The views of a scene show one set of named points, each view turned or mirrored, and shifted as a whole, with a little noise and some points left out.
In the rows, 128 means zero.

Scene 1
View 1
K_45: [121 106 118 119 121 144 127 150 128 153  93 113 128  99 131 131 115 128
 132 130 116 159 121 142 110 109 159 124 141 129 112 125 123 117 133 122
 113 160 134 110 117 143]
K_774: [125 135  71  99 111 137 122 134 111 122 114  95 134 103 141 132 100 156
 107 134 135 176 157 147 128 101 141 155 149 139 132 135 153 120 142 130
 144 153 139 111 124 114]
K_88: [125 137  48  65 125 123 121 118 100 105 126  76 140 121 145 135  74 173
  90 154 144 182 194 175 145  85 146 178 193 140 151 146 164 112 139 141
 152 153 162 106 137 110]
K_10: [120 107 120 101 123  99 138 166 148 125 109  85 126  89 138 154 123 122
 130 112 142 135 152 142  91  96 161 109 117 139 111 112 156 111 138 107
 124 154 159  93 138 153]
K_305: [122 151  67 107  98 132 117 150 120 109 114  97 140  90 136 141 126 159
 108 124 144 166 158 135 114 102 128 146 116 146 123 121 173 122 146 117
 158 146 135 101 128 107]
K_732: [117 108 104 145 104 165 104 162 101 166  66 134 143  85 112 125 151 132
 137 139  83 150 115 140 106 118 150 119 148 126 107 118 136 116 122 115
 124 153 107  79  99 146]
K_838: [122 112 104  89 132 132 128 135 119 143 104 103 133 117 132 135  89 146
 121 153 129 162 148 168 125  97 163 143 176 132 126 136 126 114 133 131
 117 158 153 111 125 138]
K_538: [119  92 132 132 120 145 128 160 127 165  84 122 125  88 131 130 125 114
 141 119 102 151 110 133 101 115 163 108 131 128 102 119 122 115 131 117
 109 162 131 100 112 155]
K_936: [122 109 113 110 118 125 137 151 137 134 109  96 119  90 148 137 109 124
 125 108 133 162 133 129 108 106 153 123 116 136 114 122 140 117 142 117
 126 158 146 111 128 136]
K_78: [120 139  94 127 104 150 113 160 119 138  88 126 146  92 115 140 142 150
 131 144 124 150 131 144 107 109 139 129 124 137 110 119 149 123 134 116
 133 146 120  97 112 125]
K_680: [118 122 113 116 113 127 124 165 135 139  96 111 132  89 124 146 134 134
 134 126 131 143 134 139  99 104 150 117 120 137 109 116 148 118 138 112
 127 152 137  98 121 140]
K_949: [120 117  95  97 125 132 121 142 115 140  99 105 138 109 127 136 108 148
 121 150 123 155 153 165 119  97 157 139 170 134 126 129 140 111 131 128
 125 155 144  98 122 139]
K_925: [124 113  86 116 112 142 120 143 108 136 100  98 129  91 144 124 113 134
 115 116 109 172 145 137 120 108 148 137 146 134 126 127 149 113 134 122
 135 160 133  99 121 131]
K_403: [122 138 102 114 108 129 131 157 140 126 108 106 132  93 134 144 123 146
 126 122 150 157 130 131 109 106 139 128 100 142 112 120 148 124 147 114
 132 148 137 116 127 119]
K_913: [123 112 109 102 122 127 140 141 133 135 116  94 117 100 152 134  92 132
 120 114 137 170 136 135 116 105 154 135 127 136 120 129 131 116 143 125
 124 162 150 122 127 131]
K_230: [122 121  80 121 103 135 118 152 112 127 101  96 131  83 141 131 131 135
 114 108 115 165 148 128 109 107 140 133 126 138 121 119 164 114 136 114
 145 155 130  88 123 128]
View 2
K_403: [159 122 137 125 135 129 114 121 167 114  94 131 130 132 140 126 118 110
 143 170 146 134 125 123 126 117 118 117 140 120 141 138 138 102 129 132
 116 136 159 159 142 135]
K_680: [147 115 125 124 141 136 119 119 156 104 105 131 126 137 144 132 130 110
 131 175 132 153 122 120 115 113 119 121 138 129 142 145 140  86 139 114
 107 138 151 138 148 124]
K_913: [149 127 130 122 130 117 141 109 140 110  84 140 155 123 141 135 127 106
 135 176 137 154 123 128 133 155 125 112 158 108 148 138 123 102 126 128
 130 143 168 156 134 127]
K_10: [157 114 123 134 129 139 127  97 150  87 107 119 131 140 155 143 142 115
 144 189 141 167 125 118 123 122 102 118 149 115 151 130 129  71 135 115
 130 147 165 149 178 124]
K_949: [129 121 130 119 125 135 156 125 117 117  97 119 138 141 138 132 152 104
 134 172 122 141 144 119 113 156 143 123 157 123 133 138 127  91 130 128
 105 144 134 119 141 115]
K_230: [157 133 129 121 160 121 127 129 155 103 101 117 136 115 136 114 143 100
 143 178 126 144 130 103 123 135 117 125 142 116 155 131 133  95 137 125
  77 133 137 155 136 127]
K_538: [131 108 115 116 159 125 121 116 136  99  98 155 143 124 146 136 118 101
 106 178 113 185 107 126 113 121 127 120 144 135 145 164 144  83 151  85
 107 132 161 126 131 112]
K_774: [146 137 140 120 132 119 149 132 137 124  86 116 142 125 130 118 147 101
 149 168 135 117 146 114 128 162 139 122 153 109 143 126 123 112 119 150
  96 140 130 147 126 129]
K_45: [135 115 122 120 144 121 131 119 136 110  90 149 149 128 141 135 118 104
 117 171 123 168 116 131 120 133 133 114 152 126 141 155 137  94 138 104
 118 135 162 135 129 118]
K_838: [123 121 131 121 118 128 165 120 107 123  88 128 148 141 137 137 147 104
 131 172 121 141 143 130 117 169 150 119 165 119 133 141 123  97 124 128
 124 148 142 120 138 116]
K_925: [145 132 130 117 154 118 141 128 136 109  94 125 147 117 134 120 145  97
 135 177 122 150 131 111 125 154 132 123 150 114 150 138 128 100 134 123
  87 136 140 143 128 121]
K_88: [135 144 150 122 100 125 192 132 103 134  80  86 149 140 125 119 182 100
 165 171 131  97 177 111 125 210 158 123 176  96 134 105 104 110 103 173
 102 156 112 134 140 125]
K_936: [154 123 126 127 140 121 129 110 149 100  92 137 146 123 144 135 128 106
 135 179 137 162 119 122 130 137 113 114 151 114 152 139 130  95 134 117
 121 140 166 157 141 127]
K_305: [165 136 144 126 138 125 122 134 171 117  95 105 123 126 133 113 140 107
 163 172 145 112 144 107 126 132 120 123 138 110 143 121 132 108 122 153
  87 137 133 163 139 137]
View 3
K_936: [140 115  96 147 123 111 124 104 135  82 123 126 118 107 147 118 148 106
 131 111 135  88 129  98 123 114 136 131 132 146 116 154 151 109 147 143
 106  91 113 151 139 137]
K_732: [124 129 173 145 119 148 169 131 118 112 148 144 113 119 159 116 166 123
 147 136 153  98 138 131  96 125 122 166 103 148  98 180 162 152 149 149
  92 100 121 175 126 140]
K_774: [139  85 136 125 124  88 121 128 132  97 113 132 122 132 138 124 156 139
 109 119 125  91 129 103 119 133 141 107 122 115 108 177 178  84 154 159
 116 108  96 160 130 127]
K_925: [132 105 134 139 114 110 133 116 134  97 122 133 124 118 136 117 163 123
 118 123 136  89 131  99 107 124 136 133 126 133 102 171 173 113 152 162
 109  93 103 161 128 138]
K_838: [152  87 132 136 146 102 123 108 113 104 137 129 138 106 145 133 146 140
 132 123 155  92 134  94 126 130 141  95 104 121  96 155 160 104 155 185
 124  90 107 164 140 115]
K_88: [152  53 150 119 132  57  98 127 123 103 113 127 152 131 122 125 152 164
  86 123 128  79 127  86 126 143 155  58 111  87  98 170 195  51 151 190
 136  95  82 165 128 118]
K_949: [147  94 148 139 138 107 128 121 114 104 140 130 139 111 147 124 146 142
 127 125 149  84 133 105 121 129 143 104  99 127 101 158 163 103 149 169
 115  88 106 169 134 123]
K_538: [134 131 120 154 129 143 153 103 122  96 144 134 117  98 160 123 156 105
 155 121 160  96 135 106 111 112 127 156 117 157 105 156 144 151 151 153
  97  87 124 164 138 136]
K_680: [136 122 124 149 130 120 140 122 122  87 138 126 119 114 161 112 142 112
 136 117 134  82 131 119 118 120 136 135 113 152 121 158 147 109 140 126
  98  92 117 163 136 140]
K_913: [145 100  95 138 131 103 122  99 135  85 116 127 119 107 146 129 151 113
 131 111 138  93 131  89 126 117 138 119 132 133 112 156 155 105 153 158
 115  95 109 150 142 126]
K_305: [132  98 132 128 114  86 122 142 136  85 110 128 114 142 145 109 149 130
 104 115 106  80 125 121 117 129 139 119 124 127 125 184 171  70 143 117
 107 111 101 156 125 142]
K_45: [139 116 112 143 134 128 140 104 126  93 132 134 114 104 155 132 152 113
 150 117 151 100 135 102 120 115 130 139 119 145 107 155 146 132 154 156
 108  94 120 156 141 128]
K_78: [131 117 147 133 129 120 149 139 118  97 132 136 102 131 168 118 144 126
 142 118 128  93 131 141 117 127 127 142 106 145 121 178 152 105 149 116
  97 117 118 165 132 135]
K_10: [143 124 103 163 124 110 120 108 125  72 141 112 135 101 153  98 131 105
 122 110 131  65 127 100 124 114 143 118 115 157 128 138 142 100 130 127
  98  67 114 159 137 146]
K_403: [136 110 107 134 128 105 128 126 131  82 118 128 106 124 158 118 141 114
 132 109 123  88 130 120 127 119 135 128 124 142 128 164 150  91 147 117
 103 108 115 153 140 134]
View 4
K_78: [117 143 107 158 124 159 127 146 123 116 144 113 127 128 119 124 134 108
 120 144 151 143 149 140 113 115 150 113 117 151  93 170 145 115 114 134
 126 115 132 127 105 127]
K_936: [130 150 132 155 123 110 127 156 132 119 142 107 134 109 104 138 141 100
 155 107 180 149 142 145 117 109 162  91  94 177 101 166 168 139 114 131
 114 116 129 158 111 117]
K_45: [111 145 136 155 127 130 123 165 136 136 138  98 130 111 107 120 142 102
 152 106 168 144 144 151 109 109 170 106 111 174 102 161 148 139 108 136
 118 123 137 141 123 109]
K_403: [133 154 117 157 108 128 126 159 124  98 145 120 131 118 126 137 137 105
 133 124 170 148 152 142 114 111 147  96  90 164  98 170 162 128 124 125
 122 109 126 153 102 129]
K_774: [130 120 119 135 136 117 145 149  88 100 139 109 120 141 106 153 123  99
 150 120 164 131 124 128 103 116 133 112  94 143 114 161 141 130 131 129
 105 108 109 144 101 129]
K_913: [129 142 136 146 123 103 133 166 118 115 138 104 127 116 108 140 138  98
 165  94 178 140 136 144 107 110 157  97  88 169 111 161 157 144 122 129
 107 114 125 158 115 114]
K_230: [135 136 120 145 137 127 137 132 120 118 143 114 136 131  88 149 126 106
 129 139 172 157 130 132 122 114 153 100 105 162  92 163 160 119 112 134
 117 114 116 144  94 129]
K_88: [130 101 111 128 156  98 158 139  46  80 140 103 106 145 103 168 114  77
 192 103 156 101  98 109 104 115 113 119  87 115 143 166 118 141 140 133
  82 100  93 148 104 146]
K_949: [110 133 120 154 149 131 134 143 105 120 145 100 123 118 101 133 130  85
 172 111 152 120 125 129 114 110 150 114 116 142 121 171 129 136 114 142
 105 118 127 135 115 130]
K_680: [122 157 114 167 123 139 123 144 136 116 149 114 136 107 110 129 141  97
 142 127 165 143 148 140 124 105 161  98 110 164  96 178 159 126 111 136
 123 119 137 144 105 129]
K_838: [106 129 127 151 148 120 133 158  97 120 140  94 116 115 107 131 134  84
 188  94 154 114 124 134 105 108 150 118 111 144 129 167 126 146 118 141
  99 118 127 136 125 122]
K_925: [126 127 129 141 145 123 140 142 114 128 138 104 130 132  87 145 128 102
 144 122 168 145 124 132 112 115 153 106 108 162 101 159 149 129 113 137
 107 118 119 139 104 118]
K_732: [101 136 123 155 150 173 127 138 143 159 139  98 136 125  90 112 129 112
 114 150 145 152 142 145 116 116 171 118 144 163  84 163 141 113  93 148
 129 131 140 110 113 115]

In a view up to two points have been moved. Name them for each view, in the order of its rows, or write none.
view 1 => K_45
view 2 => K_88
view 3 => K_78
view 4 => none

Scene 2
View 1
K_196: [128 132 130 134 100  91  80 125 134 127 115 157 119  98 122  87  98 128
  83 133 144 129 106 119 138 148 128 126 118 110 106 130 109 160 106  90
 132 136 138 106 116  80]
K_254: [114 111 110 143  92 137  67 122 133 122 128 117  85 128 118 103  89 121
  93 118 148 175 119  88 136 146 142 138 155 103 126 124  65 158 145  90
 147 137 129  92 137 104]
K_647: [150  92  91 126 110 109 101 142 111  90 171 111 104 175 114 113 174 125
 144 124 106 155 141 119 179 165 144 144 111 153 118  84  93 161 163  95
 134 114 108 108 135 151]
K_655: [151 140 121 125  80  97  81 140 134 128 132 144 113 110 114  83 121 137
  98 140 144 139 102 112 161 138 139 118 117 106 110 104 112 166 127  92
 130 113 140 135 108 102]
K_177: [127  83 100 136 140  92 102 133 118  85 147 138 129 155 132 118 151 116
 126 127 103 123 151 131 159 173 127 152  96 162 111 117  94 149 124 102
 124 143 108  81 146 118]
K_909: [158 127 119 125 106  77  98 126 110 111 148 138 104 134 107  92 159 127
 119 136 118 145 112 131 169 178 126 114 103 124 108  80 110 169 143  78
 132 102 126 119 127 128]
K_968: [126 111  86 121 102 146  78 133 122 147 116 114 100 134 105 105 103 104
  96 115 136 162 124 115 140 119 157 152 135 126 101 101 131 173 136 100
 143 132 145 106  81 130]
K_816: [105  84  99 137 133 111  90 134 130 102 126 142 138 141 138 118 117 113
 105 122 119 118 150 124 138 146 137 162 108 155 107 141 100 147 104 108
 127 160 120  76 133  96]
K_781: [106  88  94 135 114 143  79 137 137 123 112 129 129 136 129 116  92 112
  92 117 134 135 140 112 132 118 154 170 126 138 104 141 106 154 111 116
 135 159 130  86 106 101]
K_540: [ 96  82  99 135 109 124  83 156 163 112 107 158 175 121 156 111  82 125
  81 135 141  85 145 113 136  86 158 180 104 151 103 181 116 131  73 139
 119 178 136  98 106  66]
K_442: [157 126 122 129  74  86  90 157 142 100 158 148 132 127 129  87 144 153
 113 151 139 124 110 108 180 137 142 125 108 120 116 114  95 149 127 106
 124 113 124 144 127 103]
K_882: [133  94  95 131 134 101  98 126 110 101 143 126 114 157 117 115 150 112
 124 120 108 143 142 132 157 170 130 148 104 153 109  99 106 164 137  90
 130 135 117  85 130 130]
K_176: [103  84 114 144 160  74 102 119 128  89 118 171 157 127 147 117 121 113
 103 130 107  89 152 146 131 175 111 159  84 165 102 153 105 139  79  99
 121 171 114  59 145  74]
K_36: [131 128 112 135 117 105  83 110 109 130 120 131  85 121 104  97 111 110
  95 119 132 164 111 123 133 175 124 125 134 111 109  98 100 176 132  72
 144 125 133  87 119 113]
K_954: [ 99  89  96 133  92 154  71 149 155 127 111 131 137 127 138 110  73 122
  82 125 151 128 134  94 134  85 169 175 134 130 111 162 102 144 104 129
 136 166 139 100 101  86]
K_338: [137  82 100 136 149  78 113 131 108  72 162 133 128 170 128 120 178 117
 140 126  89 124 152 140 168 190 121 147  83 174 113  99  95 150 135  94
 125 133 100  79 154 133]
K_929: [144 107 113 128  88  97  90 157 138  96 149 142 136 135 134 100 139 143
 114 143 131 120 126 111 172 133 147 139 104 135 117 121  96 145 122 112
 123 126 122 127 128 104]
View 2
K_781: [158 141 137 143 147 136 134 109 127  96 140 124  85 152 138 149 176 132
 137 115 122  55 106 143 127 132 126 154 145 127 110  97 110  90  95 110
 132  64 155 128 121 114]
K_647: [152 100 105 150 141 163  91 135 126 154 152 124 121 136 154 144 144 127
 114  96  97 133 131 158 128 125  90 152 142 171  87 131 131 124 158 147
 137 133 181 104 106 151]
K_655: [134 111 155 158 141 131 113 109 126  97 138 105  96 109 142 139 160 136
 136  91 166  92 112  81 147 127 103 129 147 164 113 108 147 122 141 115
 106 113 141 150  78 154]
K_176: [155 149 112 127 167 154 150 106 110 109 175 142  46 215 125 129 158 100
 133  96 127 143 121 155 114 117 107 121 121 125 144  47 146 109  98 100
 150  80 136 138 113  81]
K_254: [152 132 136 134 141  99 106 123 152 125 131 118  98 147 145 150 190 145
 160  94 137  41  99  94 105 143  91 163 141 122  93  98 127  87 114 123
  98  94 179 136  93 129]
K_540: [156 154 148 149 154 150 162  87 109  72 152 109  62 161 121 154 168 133
 134 124 159  44 114 155 143 115 159 142 144 133 141  75 114 101  75  85
 175  47 115 141 111  62]
K_177: [155 123 104 138 154 162 117 125 117 138 162 133  86 181 139 137 146 112
 121  96 105 142 129 161 120 122  98 141 132 150 112  90 136 115 133 124
 150 109 163 114 112 113]
K_929: [142 110 133 156 141 151 112 110 119 120 152  98  96 131 136 146 151 133
 128 101 159  98 130 130 142 118 121 141 143 169 116 110 141 125 136 118
 152 114 141 132  84 110]
K_338: [155 113  90 136 157 174 110 130 113 152 173 135  91 183 143 133 138 104
 111  92  93 177 137 173 118 118  88 137 129 160 112  97 145 127 150 138
 153 125 170 108 111 125]
K_968: [153 124 147 153 139 132 124 119 132  81 123 126 107 112 151 142 173 137
 125 112 108  62  98 111 143 143 114 151 154 135  94 120 105 101 114 125
  96  73 165 130 120 177]
K_36: [146 124 134 137 144 115 111 127 138 110 139 135  93 144 148 133 173 126
 147  87 123 103 101  84 119 142  76 140 137 131 103  93 141 104 127 125
  78 106 173 142  97 171]
K_954: [155 142 150 150 139 130 134 104 131  94 134 104  95 132 137 161 183 150
 144 117 145  12 109 138 132 130 142 166 152 131 108 107 103  91  86 106
 143  59 148 130 109  97]
K_882: [153 115 110 141 150 156 112 128 122 129 155 138  94 159 148 132 155 115
 120  96  97 137 123 148 126 130  93 142 135 148 104 105 130 116 138 130
 127 106 173 116 113 146]
K_442: [134 103 143 161 139 147 105 111 119 122 152  92 101 115 138 145 147 139
 132  89 175 102 129 109 144 114 114 134 144 180 118 115 149 134 151 118
 142 131 137 139  70 120]
K_909: [141 101 130 151 143 144  98 125 124 122 151 122 100 130 147 134 146 121
 129  83 134 148 121 100 134 129  81 127 137 167 107 110 153 131 163 131
 102 137 162 137  85 169]
View 3
K_442: [135 130 100 107 140 141 157 155 123  97 117 141  91 127 134 150 115 159
 159 137 164 139  95 123 130 127 145 130 111 175 138 150 124 111 114 112
 154 159 112  98 107 143]
K_781: [ 92 153 119 115 137 208 125 124 126 129 123 116 160 172 140 107 139  81
 125 130 143 104 101 186 127 156 137 106 113 169 135 183 141 102 145 116
 137 142 141 162 121 150]
K_177: [ 96 146  76  98 111 173 128 105 150  92 105 146 156 157 122 148 155 154
 132 117 146 147 113 154  86 121 161 111 108 154 112 152 124 145 159 100
 124 149 133 122 119 125]
K_882: [ 95 126  83 101 130 170 128  83 152  94 113 137 146 148 110 151 150 152
 134 112 147 132 114 153  93 116 153 118 113 138 127 162 127 136 151 113
 123 147 132 119 133 129]
K_540: [ 99 207 135 116 128 200 124 188 110 127 109 131 154 170 185  79 153  74
 141 149 147 140 105 186 125 162 159 117 111 188 135 160 133 100 146 103
 163 154 121 170  97 160]
K_816: [ 88 163  99 114 123 192 119 126 144 108 106 134 160 172 137 122 150 119
 129 126 137 135 110 170 102 143 153 113 106 163 117 165 136 130 153 100
 139 149 134 145 110 139]
K_196: [104 135 119 145 165 181 129 140 155 101 116 122 102 152 140 131 110 131
 153 132 144 134 102 154 128 164 119 136  96 143 138 180 160 122 110 109
 177 154 112 132  95 149]
K_929: [124 147 100 104 131 156 150 147 123 100 113 139 114 138 138 141 129 146
 149 133 157 139 100 136 119 126 152 122 113 175 133 148 123 115 129 109
 147 154 119 111 111 142]
K_36: [ 94  99 102 136 165 183 126  86 167 100 125 116 114 150 103 155 113 142
 140 115 139 112 101 152 125 149 112 128 101 125 138 190 158 130 123 114
 149 145 125 123 121 141]
K_968: [102 118 126 109 163 178 131  84 129 122 142 111 120 136 121 128 132 104
 141 123 156  92 102 178 132 135 124 125 119 132 166 186 142  85 125 136
 137 136 131 143 148 150]
K_909: [113 105  89 114 151 143 142  91 156  82 117 138  99 125 109 170 125 180
 155 117 153 139 107 127 106 117 134 136 108 129 142 160 134 133 119 115
 145 150 115  92 125 131]
K_254: [104  99  99 130 148 202 140 115 141 122 123 104 130 170 108 141  93 110
 127 124 141  83  88 156 147 168 108 106 101 172 125 193 157 105 125 114
 142 150 143 136 114 148]
View 4
K_196: [156 184 111 128 132 119 174 114 164 112 149 146  91 188 143 108 172 113
 108 117 144  70 156 163 149 139 101 107 123 143 132 108 143 122  80  85
 135 140  95 134 131 145]
K_781: [122 159 123 109 104 158 137 122 106 135 151 125  85 168 146 104 173 130
 158 129 158  98 157 167 162 159  99 122 124 128 143 111 133 114 116 117
 131 151  89 131 141 133]
K_655: [149 169  98 145 133 132 164 112 152 103 144 154 104 176 139 124 163 115
  83 101 124 101 153 153 139 134 126 105 121 150 127 127 146 130  70  85
 126 120 114 136 118 144]
K_816: [139 160 123 101 102 143 141 134 115 139 129 130 100 178 159  98 174 134
 149 139 147  96 157 156 134 140  78 135 133  97 129 108 133 117 129 120
 162 162  94 145 128 138]
K_909: [167 165 101 158 137 132 144 127 165 117 112 156 123 174 120 140 151 124
 101  98 113 110 150 128  98 120 104 115 150 123 130 140 147 129  88  86
 135 131 112 147 107 162]
K_36: [165 172 108 145 140 144 150 119 168 126 137 155  97 180 106 145 154 118
 137 109 138  86 149 132 122 142  92 106 149 134 149 124 158 118  95  93
 122 141  83 132 133 168]
K_647: [143 132 100 144 120 179 118 144 108 135 108 161 132 158 122 161 144 130
 117 112 106 163 144 114  96 126 109 126 153  99 126 140 151 129 127 114
 151 128 125 150 102 148]
K_882: [151 149 114 132 115 155 126 141 130 143 104 146 125 172 127 133 156 137
 140 122 123 123 147 127  98 124  82 134 161  86 131 126 147 120 129 111
 159 152 104 153 109 155]
K_954: [106 161 124  96  98 159 152 119  94 124 173 120  70 171 164  96 180 122
 145 138 166  98 163 186 197 165 113 113  98 145 141  98 128 113 106 119
 131 144  94 119 150 117]
K_968: [122 156 113 151 116 164 122 110 125 125 156 132  89 153 119 131 155 137
 150  96 150 106 156 147 152 160 118 108 137 158 154 139 135 113  92 103
  90 130  92 128 140 150]
K_338: [158 143 111 124 109 153 123 153 117 146  86 149 144 170 139 127 162 141
 124 127 109 137 149 121  76 112  78 149 163  62 113 129 143 127 141 115
 180 156 119 168  96 149]
K_442: [143 163  94 130 129 141 166 127 130 106 135 163 117 175 151 123 164 112
  63 112 110 132 156 150 134 124 131 113 114 130 112 123 143 141  81  92
 157 118 135 142 104 130]
K_254: [149 168 109 114 139 169 157 122 137 126 166 159  71 187 111 149 159  94
 152 128 144 105 152 146 167 163  97  92 121 144 152 103 165 117 106 110
 133 142  83 117 148 151]
K_176: [159 175 130  89 101 109 154 140 140 148 110 120 113 191 173  73 191 143
 142 149 149  64 159 165 112 122  54 152 143  70 118  98 127 117 131 114
 187 176  88 159 119 139]
K_540: [106 170 132  81  87 130 160 121  90 129 161 104  82 175 200  53 199 140
 134 145 167  81 170 205 189 149 100 136  94 122 124  92 111 118 109 120
 155 157 101 137 142 107]
View 5
K_647: [151 135 112 168 129 125  99 165 123 124 139 111  87 122 135 118 107 145
 147 143 169 129 124 129  88 144 162 182 129 122  76 138 196 104 106 130
 170 122 121  96  90 170]
K_816: [111 121 133 170  94 156  96 124 103 126  89 138  90 102 106 116  99 124
 135  92 155 129 121 123 148 131 136 176 160 139  98 152 129 137 138 110
 126 117 143 101 130 166]
K_338: [147 113  93 165 107 156  91 153 114 143 137 111  86 109 115  88 103 156
 138 113 180 143 105 110  94 134 179 183 138 151  63 144 168 138  94 112
 147 129 148 105  96 160]
K_929: [125 144 123 151 134 110  78 144 116  93 115 116  87 136 115 125 108 105
 150  88 146 142 103 137 146 128 158 155 137 126 127 148 146 113 121 132
 166 134 122 109 107 161]
K_196: [113 141 142 132 103 109  69  86  95  97  92 119 105 141 108 112  98 109
 145  70 146 159 141 115 159 146 123 162 170 125 161 130 148 109 159 135
 141 104 116  94 124 153]
K_954: [ 91 144 170 183 109 124 101 128 106  95  58 154  89 112 108 169 100  86
 142  91 128 103 131 158 190 125 110 159 157 109 131 152 108 117 171 125
 137 116 122  94 140 180]
K_36: [128 141 142 141  98 114  82  90  96 123 108 115 109 127 122 106  95 132
 145 108 160 145 165 111 118 172 118 181 173 120 132 120 194  98 158 134
 146  89 110  80 114 163]
K_176: [112 106 111 156  77 178  79 106  97 135  91 133  92  97  94  81  96 133
 132  55 163 149 106  99 154 121 151 175 171 161  97 155 106 163 128  98
 107 121 161 112 132 155]
K_177: [132 117 111 163 105 154  91 138 109 136 116 123  90 106 115 101 102 139
 137 104 170 136 112 115 117 138 158 179 149 144  78 149 153 135 111 110
 142 126 143 105 109 164]
K_909: [146 140 113 134 120 104  77 118 110 111 143  93 101 147 123 100  97 146
 151 103 166 162 135 108 103 148 158 168 146 129 125 125 200  97 121 145
 165 114 113  98  93 153]
K_655: [125 152 136 136 125  86  76 108 108  85 114 103  98 158 117 127  99 116
 152  85 143 157 140 123 143 140 139 153 146 114 157 127 172  92 146 152
 163 115 107  95 109 155]
K_781: [103 134 160 183 100 135 105 122 104 113  72 146  91 108 111 151  93 114
 136 103 141 113 142 139 159 128 117 169 157 120 113 145 128 119 162 122
 130 111 128  91 133 173]
K_442: [134 154 118 138 140  94  71 138 115  84 124 107  90 151 119 118 109 102
 153  85 147 154 103 137 143 135 158 149 136 121 145 145 161 105 121 143
 179 136 112 108 102 153]
K_254: [118 151 161 150 104 119  88 108  98 112  77 137 107 105 124 130 106  90
 142 118 154 124 150 142 141 186  92 180 184 113 137 131 171 102 164 117
 157  92  99  77 125 173]
K_540: [ 80 128 155 182 100 143  94 124 105  93  55 155  83 112  93 155  92  93
 138  58 127 116 109 145 207  95 134 149 154 130 126 167  71 143 159 120
 120 133 148 111 147 173]
K_882: [135 123 119 169 107 139  95 134 111 134 121 122  91 118 121 112  96 152
 139 117 168 136 133 113 106 140 154 181 147 134  84 136 175 119 121 125
 141 114 132  99 106 164]
K_968: [113 142 165 179 105 101 107 114 108 110  95 129  97 139 123 166  84 142
 147 120 140 118 177 127 136 135 118 170 149 105 123 123 176  83 173 149
 138  99 112  83 119 174]

In a view up to two points have been moved. Name them for each view, in the order of its rows, or write none.
view 1 => K_254
view 2 => K_954
view 3 => K_781
view 4 => K_909, K_882
view 5 => none
